Each row is a point on a tangle of strands that fork, close into loops and nearly touch. The rows are in no order.
(in the rows, 128 means zero)
Points whose rows are less than 166 apart are linked; no others are. Some points are linked to none.
Tup: [161 142 142  86 114  75 184 147 127  99 126 135  98 118 131 159 144 170
 175 111 147 116 150 113 162 114 168 149 116 121  88  88  55 125 127 186
 157 119 111 161 112  91 136 187 134 179 113 114  79 161 137 119 146 150
 173  95 149 118 128 101 130 107 103 131]
ruz: [ 83 111 104 136 106 205 124  95 120 143 155 140 157 143 158 113 133 119
 101  75  97 124 171 159  81 117 133 119  92 103 112 124 190 158 143  93
 101 107 133 143 137 142 133  57 103 125 153 173 146 144 155 119 117 100
 111 151 114 109  92  86 203 120 116 158]
Dil: [143 136 129 142 110 112  95 104 138 136 138  89  87 157 111 147  88  78
  97 164 121 132  87 118 115 135  92 135 163 112 141 171 144 100  89 149
 130 145 137  70 164 120 143 132 122 144 161  87 141  99 126 135  91 134
 118 138 100 134 181 153  85  98 109 138]
livu: [135  81 115 189 126 192  78  86 168 154 101 107 173 151 143  87 160 125
 121 160 128 112 127 127  98 155  68 117 151 172  90 147 187 188 131  89
 145 139 164 188 140 149 176 133 124  86 100 160 135 138  95 120 159 125
  62 185 115 150  98 148 107 129 143 131]
puz: [162  96 206 127 127 150  84 170 124  95 117 156 192 115 117 119 145 120
 141  86 121 158 149 135 176 142 139 129 162 135  97  87  77 146 191 103
 108 110 133 167 110 112 162 160 134 140 108 146 124 102  96 144 155 115
 124  89 132 179  60 194 129  89 143 117]
zof: [ 96 133 113 134 144 145 202 149 112 141 120 121 153 125 183 109 176 122
 127 114 153 127 178 197 164  93 162 127 116 115 171 101 129 161 174 116
 159  97  68 131 111 155  89  89 156 122 152 173 119 160 143 172 125 131
 142 118 134 117  86 109 130 117 106 103]
Nin: [174 118 166 104 124  95 121 108 147  95 120 123 120 145 122 153 109 152
 139 113 150 112 127  76 144 160 110 142 144 142  56  99  81 117  96 178
 152 121 136 162 161  82 187 204 107 167 121 104 103 136 123 136 137 140
 146 125 114 126 136 134 125  66  82 132]
Mumes: [149  93 106 174 130 172  84  73 163 148 111  98 142 167 131 109 128 118
 110 175 124 115 101  96  87 162  62 117 153 146  99 164 191 153  91 107
 139 129 182 163 150 138 175 143 107  83 117 127 136 128 107 108 141 131
  69 177 112 129 119 134 125 119 127 142]
Piro: [130 140 123 120 137  85 188 132 120 123 151  84 105 150 150 139 118 113
 129 162 167 149 127 147 154 108 123 166 141 102 152 121 105 114 114 172
 159 117  65  90 150 121 108 118 148 151 164 127 106 125 140 164 107 137
 179 114 123 116 147 107  84 106  74  95]
fabe: [158 133 148  95 113 117  92 105 113  97 147 146 101 134  96 166 105 143
 107  87 108 122 123  93 115 127 140 125 113 121 110 122 107  84  89 152
  90 147 146  98 125  88 144 135  96 160 133  77 133  92 160 103 110 132
 131 117 113 116 183 120 163 106 117 162]
tapob: [124 100 141 120 124 166 151 105  86 105 110 108 187 136 155 145 154 127
 124  79 142 121 184 174 165 135 128 134 108 138 107  52 119 172 141  99
 126 101 107 147 146 117 145  96 103 153 156 179 117 133 174 150 126 125
 127 149 136 119  95  88 178  63  73 128]
vavag: [153 120 167 106 121 113  80 151 102  98 101 159 143  98  76 164 126 145
  99  84 115 138 106 131 184 135 139 117 147 147 152  81  69  83 120 109
  92 143 134  97 103 105 121 140 117 151 127  96 144  74 162 142 107 149
 133  97 151 153 187 156 137  88 148 133]
baz: [112 135  96 144 171 118 115 123 142 142  82 137 118  82 118 112 193 185
 134 140 121  81 111 125 134 140 154  67 128 201 140 132 139 133 135  68
 167 144 133 166 122 145  88 123 159  74  76 160 127 141 106 131 164 150
  89 147 179 130 142 135 113 199 186 126]
goti: [147 116 168 138 126 136  93 141 121 109 101 117 166 141 122 132 125 106
 131 129 152 144 116 166 191 129 102 142 179 140 135 106  67 114 147 122
 134 126 110 120 124 122 142 156 146 140 131 127 126  96 131 175 117 142
 137 109 138 163 121 192  87  82 126  98]
lut: [135 144 148 122 121 106 131 141 125 113 118 108 121 139 133 131 114 100
 136 146 153 140 122 139 168 122 119 146 159 129 136 126  87 108 142 159
 157 132  96 112 130 113 133 157 153 147 146 112 110 113 118 159 109 132
 157 112 134 144 128 163  83 102 115  98]
Bove: [130 126 141 128 137 135 134 143 128 119 108 143 155 121 137 115 170 143
 143 104 130 105 158 132 144 134 151 112 124 144 106 110 107 153 155 116
 138 117 133 165 106 118 136 148 127 125 107 152 112 138 132 130 149 129
 127 126 133 135  87 144 139 110 124 130]
kobud: [127 119 124 175 115 156  91 120 135 155 130  90 145 162 125 105 103  55
  96 163 128 152 107 169 131 130  79 137 157 125 159 155 154 125 143 107
 123 134 140  95 143 150 141 111 141 115 148 111 143  91 114 168 127 131
 104 142 112 168 124 176  88  98 126 105]
dudi: [147 152 134 141 119  92 102 136 130 125 118 116  77 134  92 131 107  85
 120 180 132 136  67 109 141 129 101 125 168 145 136 161  96  91  94 157
 155 165 139  93 132 122 121 157 140 134 125  64 121  98 107 149  90 145
 122 128 131 131 181 176  60 131 145 122]
Vam: [ 99 106 117 150 124 190 146 105 118 138 135 110 175 152 182 106 142 101
 114 104 115 149 184 174 100 120 116 137 110 104 124 115 176 180 168 103
 120  98 112 140 132 146 127  75 125 121 162 191 134 153 140 139 137  92
 130 144 108 137  69 117 165  94 103 129]
Doma: [ 96 120  83 141 109 171 209 109 120 145 115 103 146 133 200 113 169 141
 132 117 140 109 183 155 117 119 133 124  88 128 102  89 170 197 124 111
 164  90 100 186 151 154 140  83 123 123 148 198 123 201 156 133 135 120
 128 159 119 104  74  53 177 112  75 144]
fas: [150 139 107 123 124  84 179 118 126 120  91 115 106 125 128 139 161 148
 136 155 169 106 116 137 184 117 128 140 138 169 123  95  82 129  81 141
 180 129 111 137 151 121 136 166 130 142 132 117  97 142 149 153 117 160
 153 139 145 113 170 117  90 101  84 112]
napu: [127 157  98 145 132  82 193 158 152 140 122  94  93 139 132 112 136 102
 167 227 187 139 108 132 145 121 115 165 151 126 141 153 117 137 106 184
 199 119 102 125 159 160 131 156 167 133 141 112 111 155  95 175 121 135
 146 130 136 124 108 153  42 154 108 106]
musot: [132 121 190 108  97 147  83 130 103 107 172 144 165 140 111 139  52  61
  76  99 126 214 113 155 141 115 125 173 142  80 173 107 128  94 159 103
  33 117 108  49 130 122 124  85 123 155 165 117 164  73 128 131  96 102
 150  75 106 177 124 156 140  94 148 108]
Pema: [107 107 137 104 119 156 142  82  79  94 187 112 173 161 149 144  82 106
 114  84 122 153 167 165 137 105 133 168  95 101 121  96 148 125 147 134
  55 109  76 107 163 127 116  80  92 152 192 164 138 113 166 119  96 103
 146 135  85 125 107  88 188  94  90 131]
geke: [172 107 162 116 113 106 108  84 120  92 126 107 124 153 133 177  97 131
 108 108 148 120 116 111 166 151  94 147 148 151  82  69  71 112  84 153
 134 135 115 124 184  80 191 153  92 182 157 110  98  99 158 157 104 134
 146 131 115 135 167 129 124  25  63 121]
tadu: [140 169 118 130 142  79 119 158 145 140 113 144  67 103  97 122 116 135
 166 196 118 125  71  77  91 136 121 122 136 124 128 180 119  99 107 167
 143 151 142 107 106 119 108 181 142 112  92  72 125 129  83  92 123 143
 129 129 132 116 161 155  68 213 180 127]
dasu: [138 114 136 158 131 150  77 138 126 121  78 138 159 102  90 109 163 128
 115 137 125 112  98 160 181 146 122  97 159 185 144 116  91 122 142  61
 129 157 146 145 114 137 123 134 145 112 101 116 143  74 117 161 143 151
  80 143 162 160 149 185  90 139 179 107]
muv: [133 146 137 122 175  82  72 152 140 130 119 138  79 101  77 140 101 152
 148 155  73 108  70  72  77 158 114 102 136 146 136 188 138  74 108 128
 128 152 172 106  88 100 105 177 125  95  79  70 148 102  87  88 126 132
 100 122 138 117 179 154 107 212 212 129]
vod: [152 118 139 130 125 138 107 116 105 102  87 138 155 102  99 152 156 137
  92  87 139 103 121 157 210 140 135 109 139 179 142  81  81 110 118  88
 117 146 149 133 121 110 132 123 109 140 137 127 121  75 168 160 125 157
 109 132 168 134 179 136 126  70 124 116]
Fifu: [114 127 144 188 127 170  50 153 145 169 121 137 161 135  90  60 131  92
 112 153  95 155 101 136  84 138  97 106 166 142 152 180 161 139 162  78
 107 150 163 122  99 164 119 121 149  86  99 127 150  91  63 122 155 117
  60 141 119 174  96 211  89 176 212 120]
koduk: [ 99 153 154  93 113 112 185 200 111 117 156 137 127 117 153 122 117 128
 167 107 148 167 162 158 164  73 181 157 132  82 157 111  78 104 167 167
 127 113  56 107  83 127  96 149 175 165 132 132 104 144 121 136 121 116
 187  71 133 129 107 127 125 141 119  91]
Funer: [153 111 163 112 128 140 104 124 126 102 133 143 153 143 145 146 116 134
 149  74 106 120 162  98 119 131 128 133 118 117  77 108 114 141 135 146
 105 112 141 156 125  95 165 160 111 152 110 121 115 126 130 118 144 113
 135 124 108 136  96 130 164  97 103 142]
Rafef: [145 139 136 129 125 123  88 118 125 124 121 142 120 112  97 144 116 118
 106 109 113 119 105 127 137 130 128 109 132 134 149 130 104  93 110 122
 105 149 156  97 115 109 133 134 115 133 131  91 142  89 145 129 104 135
 117 121 133 132 186 151 134 113 133 144]
gizug: [153 106 183 132  89 166  58 126 114 118 141 131 183 146  94 128  69  72
  61  88 114 190 107 157 136 141 100 156 151  96 160 101 134 124 132  79
  37 120 146  73 143 127 148 108 112 142 164 104 171  68 136 143 120 109
 127 104 113 176 135 178 144  74 153 114]
lek: [137 143 125 148 118 125  81 144 126 144 100 125 109 127  87 122 121  93
 101 165 124 126  65 145 148 121 106 103 156 150 176 161 111  93 109 118
 130 166 152  87 110 127 114 122 138 112 138  80 137  66 128 147  93 156
 101 136 141 142 185 173  78 128 167 114]
Fipa: [101 155 122 116 130 109 197 173 111 133 117 141 121 111 155 100 166 134
 141 127 149 135 155 167 164  88 167 136 124 104 174 119 103 127 151 139
 158 114  83 113  89 135  94 124 159 136 128 148 112 139 130 148 124 131
 163  96 144 114 106 119 123 144 120  99]
ponov: [111 105 127 175 127 176 104 127 126 145 122  91 190 154 149 113 128  73
 115 152 136 160 143 182 126 142  88 138 165 115 148 132 148 155 173 103
 121 117 128 127 127 142 145 107 154 119 140 160 141 114 107 169 134 110
 113 137 112 168  82 180  94  97 129  98]
sop: [130 123 157 143 142 158  54 152 137 148 122 169 179 102  84 100 125 132
 105  91  75 150 116 124 102 152 137  96 129 128 145 138 136 130 171  65
  76 144 180 126  86 142 131 120 130 105 102 118 168  95 100 112 155 124
  99 114 126 165 104 167 149 148 211 135]
rini: [131 135 131 131 131  95 178 163 159 125 101 134 138 121 163 102 189 161
 191 174 158 117 151 119 155 123 154 132 159 157  98 120  94 166 155 138
 189 109 100 200 124 124 115 187 177 131  89 150  96 176  71 128 170 128
 143 126 148 137  73 161  81 180 131 115]
kilub: [112 149 140  86 104 113 135 134 117 101 174 156 114 138 138 141  82 129
 127  86 109 152 145 125 107  85 166 159  94  85 143 141 125  98 139 173
  80 120  93  80 114 105 102 105 118 158 143 111 127 128 147  95  99 102
 157 100 105 123 135 106 175 130 117 143]
lapu: [110 157 159 117 120 115 137 188 148 128 160 136 105 133 155 106  82  93
 175 152 128 182 148 114  96 108 137 166 152  69 140 158 106 104 179 212
 136 112  92 133 103 114 148 177 174 152 116 112 112 145  68 103 136  81
 178  78 101 149  64 174  98 153 144 106]
Vilag: [158 128 164  81  99 108  93  91 111  85 181 138 104 173 123 169  55 135
 122  81 108 133 122  88  99 114 129 159 112 100  86 104 110  94  90 176
  80 136 113 105 157  83 157 123  80 192 145  90 117 117 161 105  92 116
 147 118  93 116 175 114 172  84  85 154]
buz: [122 136 117 137 153 129  93 123 133 138  97 141 125  99 114 125 161 163
 129 126 100  89 118 111 114 149 138  89 123 166 126 143 144 132 145  97
 142 147 158 151 113 125 116 144 126  86  82 133 131 125 100 110 153 138
  95 149 144 124 138 127 131 177 177 139]
Leg: [165 115 153  96 118 106 120 101 158 116 153 131 100 154 128 152  83 147
 152 119 123 130 132  68  83 148 114 159 119  93  54 134 118 125  99 205
 129 109 138 149 155  79 185 194  88 168 122  90 110 161 113  99 136 110
 161 110  94 115 109 120 136 100  93 143]
deban: [123 139 130 112 147 127  67 119 119 132 143 172 104 109  82 156 107 172
 101  72  73 101 117  95  78 141 142  89  97 114 146 144 146  80 109 114
  69 151 187 104  95 118 106 104  98 117 116  96 159 109 165  82 116 126
  96 123 141 114 183 109 185 160 174 164]
Kal: [131 156  83 124 158  55 140 148 169 142 129 136  53 101  82 125 130 135
 177 222 142 121  71  55  90 124 123 130 129 147 120 190 146 117  65 165
 167 150 171 111 144 152 110 177 133 105 101  71 141 138 104 100 130 149
 129 132 129  92 183 133  70 208 165 151]
Dafa: [130 152 151 118 130 119 127 170 143 126 141 155 126 123 151 118 124 126
 160 124 112 137 149 106  93 118 149 123 131  93 123 161 119 121 176 158
 131 114 127 139  76 114 139 161 155 128 108 123 122 145  79  98 149  98
 137 103 102 137  73 164 129 163 152 121]
takar: [161 128 146  71 134  90 144 131 116  89 121 147 107 113 116 178 141 184
 164  79 120  88 141  85 153 127 158 123 113 143  78  96  65 122 117 169
 124 119 139 159 113  85 139 179  99 166  96 110  87 150 142  90 147 138
 152 109 147 111 142  93 164 116 109 152]
reso: [ 85 123 133 135 137 140 166 121 107 126 184  83 139 151 162 126  93  73
 108 155 155 177 145 185 143 109 107 159 138  75 180 142 141 123 167 140
  92 126  64  66 140 153  83  72 152 145 185 150 136  99 134 161 114 120
 163 112 102 150 112 103 103 101  90  85]
Lilo: [111 125 122 165 146 150 114 135 137 148  72 136 151 113 119  86 196 143
 123 154 128  97 115 166 161 131 126  78 149 186 156 125 133 144 148  68
 159 152 125 157 116 151  94 114 154  93  98 159 136 115 107 168 147 153
  80 161 171 151 136 152  86 158 176 111]
raz: [153 103 138 118 147 122 101 105 114  93  75 127 140 102 104 172 154 181
 110  91 126  70 129 110 194 164 134  90 131 206  97  63  72 121 109  95
 133 136 156 165 127 101 157 139  87 130 105 135 108 100 165 134 145 160
 108 156 171 124 184 112 144  95 122 143]
dod: [108 127 117 177 125 173  93 139 162 183 136 120 142 153 120  77 122  59
 116 165 107 162 134 146  76 122 101 120 158 115 158 203 182 144 166 114
 120 132 160 109 112 160 133 108 154  91 127 130 152 118  79 119 147 109
  79 140 100 159  84 185 106 162 173 116]
tamo: [123 148  86 155 125 100 165 140 150 156 139  77  80 144 121 112 113  68
 122 222 156 147  85 130 123 122  86 164 155 121 164 170 144 127 101 168
 171 122 124  82 170 163 123 131 162 121 164 105 130 140 104 156 117 138
 127 144 109 120 135 151  53 140 115 119]
famo: [146 114 135  96 109 100 136  82  92  89 165 108 116 162 135 178  88 128
 113  96 137 122 120 128 140 119 129 164 102 126 113  94 106 104  81 161
 109 140  96 106 161 108 129 100  96 182 171 121 108 108 181 131  80 122
 156 134 108 109 171  75 166  69  67 135]
pumos: [103 146 108 101 121 109 186 122 104 123 195  86 107 162 162 141  85 103
 121 153 154 157 133 166 141  88 126 166 107  79 179 147 148 112 117 174
 124 133  55  67 158 139  74  75 146 152 185 146 124 119 153 138 107 123
 186 125  98 115 129  75 114 129  79  99]
fis: [127 138 103 113 187  93  98 135 129 135 115 148 102  84  88 157 141 202
 156  89  62  79 115  87  88 155 149  73 117 168 129 141 155 100 135  77
 139 135 176 145  99 121 107 132 112  63  68 119 122 151 112  96 151 134
 114 123 159 107 164 104 164 197 203 149]
sapo: [ 85 167  61 127 131 106 200 144 128 181 118 164  72 102 142 112 171 169
 124 132 126 106 125 138 118 106 170  96  73 119 156 164 172 130 107 122
 160 127 129 122 116 171  59  77 133  92 126 137 136 177 156 112 127 155
 133 135 166  86 161  66 152 188 136 155]
nos: [140 122  96 126 128 103 184 100 142 134 101  92 119 134 146 137 156 132
 147 180 181 104 131 116 145 130 108 148 129 153 101 123 124 154  85 148
 183 127 129 172 164 136 154 155 117 125 130 126 115 168 137 140 134 148
 144 163 130  99 125 112 101 100  87 131]
puli: [103 154  55 112 148 103 175 115 125 170 103 149  70  83 116 145 161 196
 116 143 115  83 117  98 106 138 153  75  85 152 139 159 174 105  74 118
 162 149 167 136 136 166  94  94 117  76 109 129 148 168 164  97 125 160
 123 155 173  79 200  46 152 189 137 158]
nolaz: [120 120 156  89 101 140 109 110  85  86 188 154 151 148 134 141  63 109
 121  57 109 168 150 150 118  94 151 173  93  80 129 104 143 116 162 141
  32 114  95  90 133 110 114  88  95 162 165 142 145 118 163 100  99  89
 157 105  89 126 102 100 207 109 133 141]
Muvek: [107 177  72 126 147  78 183 167 154 167 105 149  69  86 110 101 172 149
 157 191 137 112 106 105 122 108 163  97 106 128 157 174 151 122 112 145
 181 139 138 115 111 148  85 137 162  93  93 108 135 166 115 117 142 156
 131 133 162  91 149 114  91 212 159 143]
razu: [ 93 164 125 139 139 115 173 187 118 152 145 101 111 131 147 115 123  77
 142 187 157 164 118 175 169 102 126 138 166  97 205 148 101 100 154 154
 159 134  64  77 107 158  83 127 197 116 160 122 123 114 105 174  99 132
 167 101 132 136 127 153  51 150 140  64]
Tumos: [121 139  85 104 177  90 137 118 123 139 105 136  86  73 103 167 163 215
 138 111 103  71 122  84 112 155 159  67  88 178 124 130 148 120  99  92
 150 135 174 176 126 132 113 130 112  60  79 136 124 160 140 107 150 155
 122 142 178  94 182  65 158 193 163 156]
kekub: [106 170  97 156 133 106 155 168 129 168 128  87  71 140 117 113 106  51
 117 207 156 153  82 163 159 106  96 145 166 116 200 172 134 114 114 158
 167 136 102  46 138 171  92 111 190 105 165 107 128 105  92 166  95 140
 132 132 130 146 152 162  42 145 126  87]
zizan: [124  87 113 171 145 167 115 108 149 143  68 110 158 133 136  92 188 144
 129 166 144  92 134 142 134 141  94 103 158 193 103 122 149 172 136  73
 170 137 140 175 122 148 128 132 143  83  87 170 127 141  85 141 165 142
  79 173 158 144  96 160  85 154 151 117]
pega: [142 112 178 144 136 138  75 168 123 102 101 162 177 103 103 121 153 126
 135 115 136 139 120 144 179 133 132 114 160 154 118  99  78 129 173  98
 119 141 134 147 101 118 133 165 144 143 101 138 130  90 100 158 147 141
 118 102 149 171 113 206  97 126 165 110]
guz: [111 161 158 105 103 101 155 206 131 123 177 146 105 113 155 119  79 110
 188 117 128 181 153 114 124  84 168 181 146  58 151 141  84  80 179 208
 127 118  74 109  69 104 128 160 171 169 119 121 103 141  90 113 131  83
 187  55 112 141  92 145 124 162 137 108]
Tefu: [133 147  51 113 134  86 179 126 150 163 123 136  55  98 108 139 153 157
 131 169 148  93  98  85 107 116 139 106  78 144 135 164 160 111  41 136
 161 153 165 115 150 153 109 119 108 107 132 106 143 158 171 101 127 159
 126 149 147  69 197  57 132 176 114 161]
baf: [127 116 161 169 151 147  29 147 141 146 114 152 160 115  79  90 120 127
 122 126  71 143  88 120  82 164 108 100 157 148 141 151 144 119 154  54
  96 159 173 147  92 136 120 136 144  86  77 117 156  81  81 116 162 128
  66 124 127 173 126 194 109 185 227 130]
geg: [157 103 121 153 119 138 126  72 147 125 102 104 142 160 136 133 130 133
 137 158 157  97 119 102 123 166  83 141 143 156  72 119 130 157 101 141
 161 119 148 171 180 111 190 163 115 128 122 127 118 150 120 133 143 130
 119 173 117 122 115 128 112  82  84 136]
fopuz: [158 113 134 105 142 110 117 103 133  88 111 141 130 106 114 175 148 187
 141  95 119  75 129  82 145 158 138  95 113 171  70  97  88 134 114 129
 140 129 150 174 120  92 153 172  91 130  97 125 108 133 140 103 155 142
 118 142 138 104 137 107 163 114 119 154]
miped: [120  96 137 165 118 191 109  96 128 132 142  96 182 169 163 110 119  80
 110 116 124 152 163 152 105 140  88 148 136 107 110 128 167 173 170 109
 118 103 133 145 144 139 165 107 122 132 147 174 148 134 122 150 148  90
 110 141  91 157  61 155 140  75 108 124]
gabef: [148 120 161 141  94 189  48 133 114 139 124 144 201 113  70 103  99 102
  47  73  91 172 105 172 122 145 120 138 138 110 177 118 143 120 138  52
  39 128 165  89 124 144 141  79 109 129 142 114 169  61 129 126 132 129
  95 118 128 173 142 175 159 104 172 126]
Reda: [132 125 139 141 138 134 155 129 145 124  92 123 153 136 165 111 185 145
 157 147 144 112 165 127 144 132 138 125 143 156  94 118 113 171 155 128
 173 106 112 192 129 113 139 163 150 114  99 158 109 163  98 132 166 119
 119 140 131 132  67 157 108 143 122 124]
rok: [130 121  83 145 164  78 136 135 190 140 117 115  86 116  93 114 143 143
 179 241 157 104  87  64  86 144 110 134 129 162  85 187 170 137  73 146
 176 142 169 144 159 148 137 175 125  99  88 101 136 166  96 108 139 146
 117 150 135  88 145 139  72 204 150 149]
Dito: [ 89 161  56 144 143 104 199 157 154 190 113 152  78  96 143  80 183 157
 136 173 142 121 113 127 113 111 155 101  95 116 175 184 185 145 117 123
 180 141 145 125 122 184  75  93 173  79 118 144 141 178 117 115 143 152
 126 139 158 101 124  97 117 203 137 135]
gope: [137 144 129 111 157 112  58 130 135 135 134 149  90 122  86 137  95 150
 113 128  78 118  82  76  52 151 119  95 119 115 137 179 151  82  99 122
  93 153 183  96  90 107 120 135 105 104 114  75 149 107 116  77 125 126
  87 117 109 125 169 120 153 167 175 153]
dorur: [159 107 185 116 130 133 121 167 112  90 123 169 184  95 134 122 165 147
 158  69 111 127 165 125 164 134 160 114 136 136  86  86  85 154 198 115
 112 102 133 183  90 114 137 154 129 141  94 153 117 127 108 124 170 113
 137  98 137 156  68 155 154 123 138 134]
Gasas: [156 103 180 133 124 116  87 104 105 102 118 108 151 147 109 156 105 105
  97 114 151 140 106 143 183 140 100 149 165 142 127  78  77 107 115 126
 116 146 115  99 158 106 158 143 119 170 156 116 118  81 153 184  91 147
 147 111 123 153 160 163  96  37  97 104]
vezi: [131 142 103 138 135  92 185 153 167 152 122 121 115 133 156  95 159 129
 190 210 172 136 143 109 118 123 133 153 146 123 113 153 126 160 128 171
 189 102 110 172 146 145 145 176 165 127 106 132 106 184  83 136 154 116
 140 136 124 120  61 146  67 172 112 106]
Pavat: [104 100 129 122 121 160 170  74  87 107 159  85 164 152 176 147 114 114
 126 102 147 122 164 176 146 126 115 152 100 116  98  66 139 162 130 130
 111  98  76 134 168 118 131  84  90 166 184 180 118 136 182 133 117 113
 150 152 113 116 106  66 175  61  58 122]
Kipef: [ 79 117  81 150 111 217 117  93 126 167 155 156 128 137 154 114 139 157
  90  83  92 114 159 127  50 131 132  84  72 108 108 154 221 170 116  83
  95 110 156 162 126 163 121  50 101  88 138 176 148 163 151  87 127 110
  83 160 122  97 108  57 227 159 127 169]
Relu: [148 124 138 125  92 120 101  75 113 113 167 100  99 166 128 158  75 100
  84 125 121 125 100 116 113 114 100 151 141 119 128 131 146  95  77 133
 108 146 125  76 175 115 143  93  92 159 175 103 145  90 158 131  85 133
 140 142  98 110 182 109 142  76  84 135]
firis: [ 94 116  63 148 140 193 124  93 134 166 122 136 120 104 142 128 151 184
 101  90  90  94 141 101  64 160 129  61  80 135 114 146 203 156 115  67
 124 130 177 187 123 167 128  80  96  63 116 172 140 163 151  89 133 131
  89 165 144  89 135  61 194 164 127 168]
Roko: [ 89 142 122 135 145 136 183 153 111 147 149  92 133 145 162 109 134  84
 111 151 153 151 142 195 166  92 131 141 138  83 201 141 145 125 172 136
 140 129  56  65 119 172  73  78 175 122 172 150 135 124 124 175 107 130
 157 106 123 138 117 111  88 135 112  78]
Bezo: [126 132 141 130 113 164  80 144 118 136 124 164 167 119  92 116 123 103
  83  78 104 156 137 156 122 120 144 114 121 105 164 130 132 116 158  73
  69 135 153  96 113 124 101  87 117 124 127 118 161  88 132 117 127 119
 106 108 131 153 115 157 159 118 176 136]
did: [111 114  74 127 117 142 225  94 126 136 128  84 134 135 174 126 147 129
 131 164 169 110 165 136 134 135 116 143  93 127 118 103 160 191  85 129
 181 104 107 160 179 158 149  93 120 131 171 176 121 186 175 135 131 120
 136 170 122  84 106  62 144  97  63 128]
dak: [151 145 177  89 110  91 114 157 140  97 162 156  87 128 113 158  72 116
 143 106 119 153 116  96 133 119 148 157 137  95 126 133  76  84 130 190
 105 142 112  87  95  87 143 168 125 176 131  78 118 121 129 118  97 117
 164  85 116 142 157 152 119 114 131 126]
gubaz: [122 128  49 126 156  81 182 140 173 174 126 118  82  97 115 104 149 144
 173 214 167 105 102  76  92 122 127 120  95 152 114 187 180 135  57 134
 178 144 184 147 162 179 117 150 133  93 104 117 141 189 144 101 143 151
 112 152 118  70 160  81 102 186 120 165]
ratu: [116 142 138 111 122 122 180 142 138 111 187  85 120 160 188 135  62 103
 162 162 153 172 165 132  97 129 119 181 141  66 125 131 123 128 174 220
 134 101  71 119 153 116 139 145 163 183 153 139  91 150  95 140 140  84
 204  93  86 145  65 127 105 119  85  92]
Tibu: [139 113 148 105 118 141 134  94 134 105 155 132 132 156 158 153 110 131
 149  97 116 114 175 100  81 133 128 147  98 107  67 127 141 154 122 165
 115  94 131 156 137  90 166 151 102 157 129 130 113 159 133  88 145 102
 145 128 101 105  82  96 174 108  85 155]
sisu: [132 119 196  91  93 141 105 120  89  78 165 166 185 135 119 143  69 101
 105  55 134 189 139 159 155 105 163 180 112  86 148  81 111 103 169 122
  31  97  97  77 130 115 114  85 109 163 168 146 155  98 140 117  96  94
 165  88 115 156 109 118 185 100 136 117]
doku: [112 103  73 168 137 192 136  89 142 167  96 123 149 118 156  94 181 167
 108 122 111 103 151 127  96 152 115  74 108 169 105 128 198 191 126  64
 148 131 162 198 129 165 138  88 105  70  98 181 136 163 148 115 139 132
  77 181 149 107 111  77 165 139 128 147]
Nuto: [ 98 113  94 150 121 183 169  97 123 156 101 123 150 119 180 112 185 152
 119  92 130  87 175 147 124 143 143  99  92 146 101 101 174 193 133  85
 146 116 136 196 134 150 135  83 114  92 128 186 128 170 164 130 138 129
 100 165 150 100 107  73 184 114 104 147]
Zeko: [127 142 113  61  91  86 156 132  90 101 177 166  89 130 131 166 104 160
 145  68 117 117 135 126 135  82 194 156  69 102 129 112  99  98 102 180
  88 135  99  86 111 113  90 106  99 165 143 115 103 138 180  87  92 129
 153 112 123  85 167  62 198 144 113 158]
sero: [143 106 127 154 137 144  89  88 142 133 115 129 139 147 121 121 132 140
 127 120 109 107 110 100  99 156  98 106 129 144  98 143 141 131 117  95
 124 135 174 159 120 116 159 149 104  95 102 122 136 123 117 112 149 123
  88 151 124 135 128 150 138 135 138 142]
zupes: [161 143 163  76 118  77 140 148 133  91 159 135  92 133 124 163  96 154
 160 105 136 141 125  97 140 120 149 165 138 104 103  93  61  99 126 203
 136 129  83 124 121  85 141 182 129 187 126  93  95 144 137 129 117 125
 178  88 131 128 144 121 124 101 100 126]
Mavik: [136 117 154 111 113 156  70 127 106 113 140 180 134 106  83 143 102 150
  83  60  92 130 127 120 108 132 152 111 105 123 154 118 129  99 127  94
  38 133 169 102 106 112 119  89  86 143 123 105 159  91 160  99 113 123
 111 111 134 135 154 119 195 128 164 157]
rup: [102 106 135 144 133 162 187 124  97 121  97 112 173 122 174 107 178 122
 123  89 141 116 179 194 174 120 150 129 116 127 135  60 126 181 161  86
 145 100  81 157 124 144 122  93 130 129 146 193 116 146 155 169 122 131
 135 139 143 122  84 102 155  84  87 117]

How many points has the smallest loop of links through each point below? Write 0 if it is on no loop.
fabe | 8
Roko | 17
Lilo | 7
dorur | 11
gope | 0

A fork is a point with three links, a tip a point with one. Leave the first point through the second and follow the links. Name the first fork or tip that comes.
Bove / Funer | goti
Pema / Pavat | Dafa
reso / Roko | Bove
Mavik / deban | puli
did / Doma | kobud
kobud / ponov | did
vavag / vod | dak
Dafa / lapu | nolaz
zupes / Tup | Rafef

Name the points in between on the shortest way along the links from the first point to the second, in order.
dudi / zupes | lek Rafef vavag vod raz fopuz takar Tup
Gasas / sapo | goti pega dasu Lilo baz buz fis Tumos puli
zizan / dod | Lilo baz buz fis Tumos puli Tefu gubaz rok Kal tadu muv gope deban Mavik Bezo sop baf Fifu
napu / dasu | vezi rini Reda Bove dorur puz pega
ponov / did | miped Vam ruz Kipef firis doku Nuto Doma
lapu / dod | guz koduk Fipa zof rup tapob Pavat Pema nolaz sisu musot gizug gabef Bezo sop baf Fifu
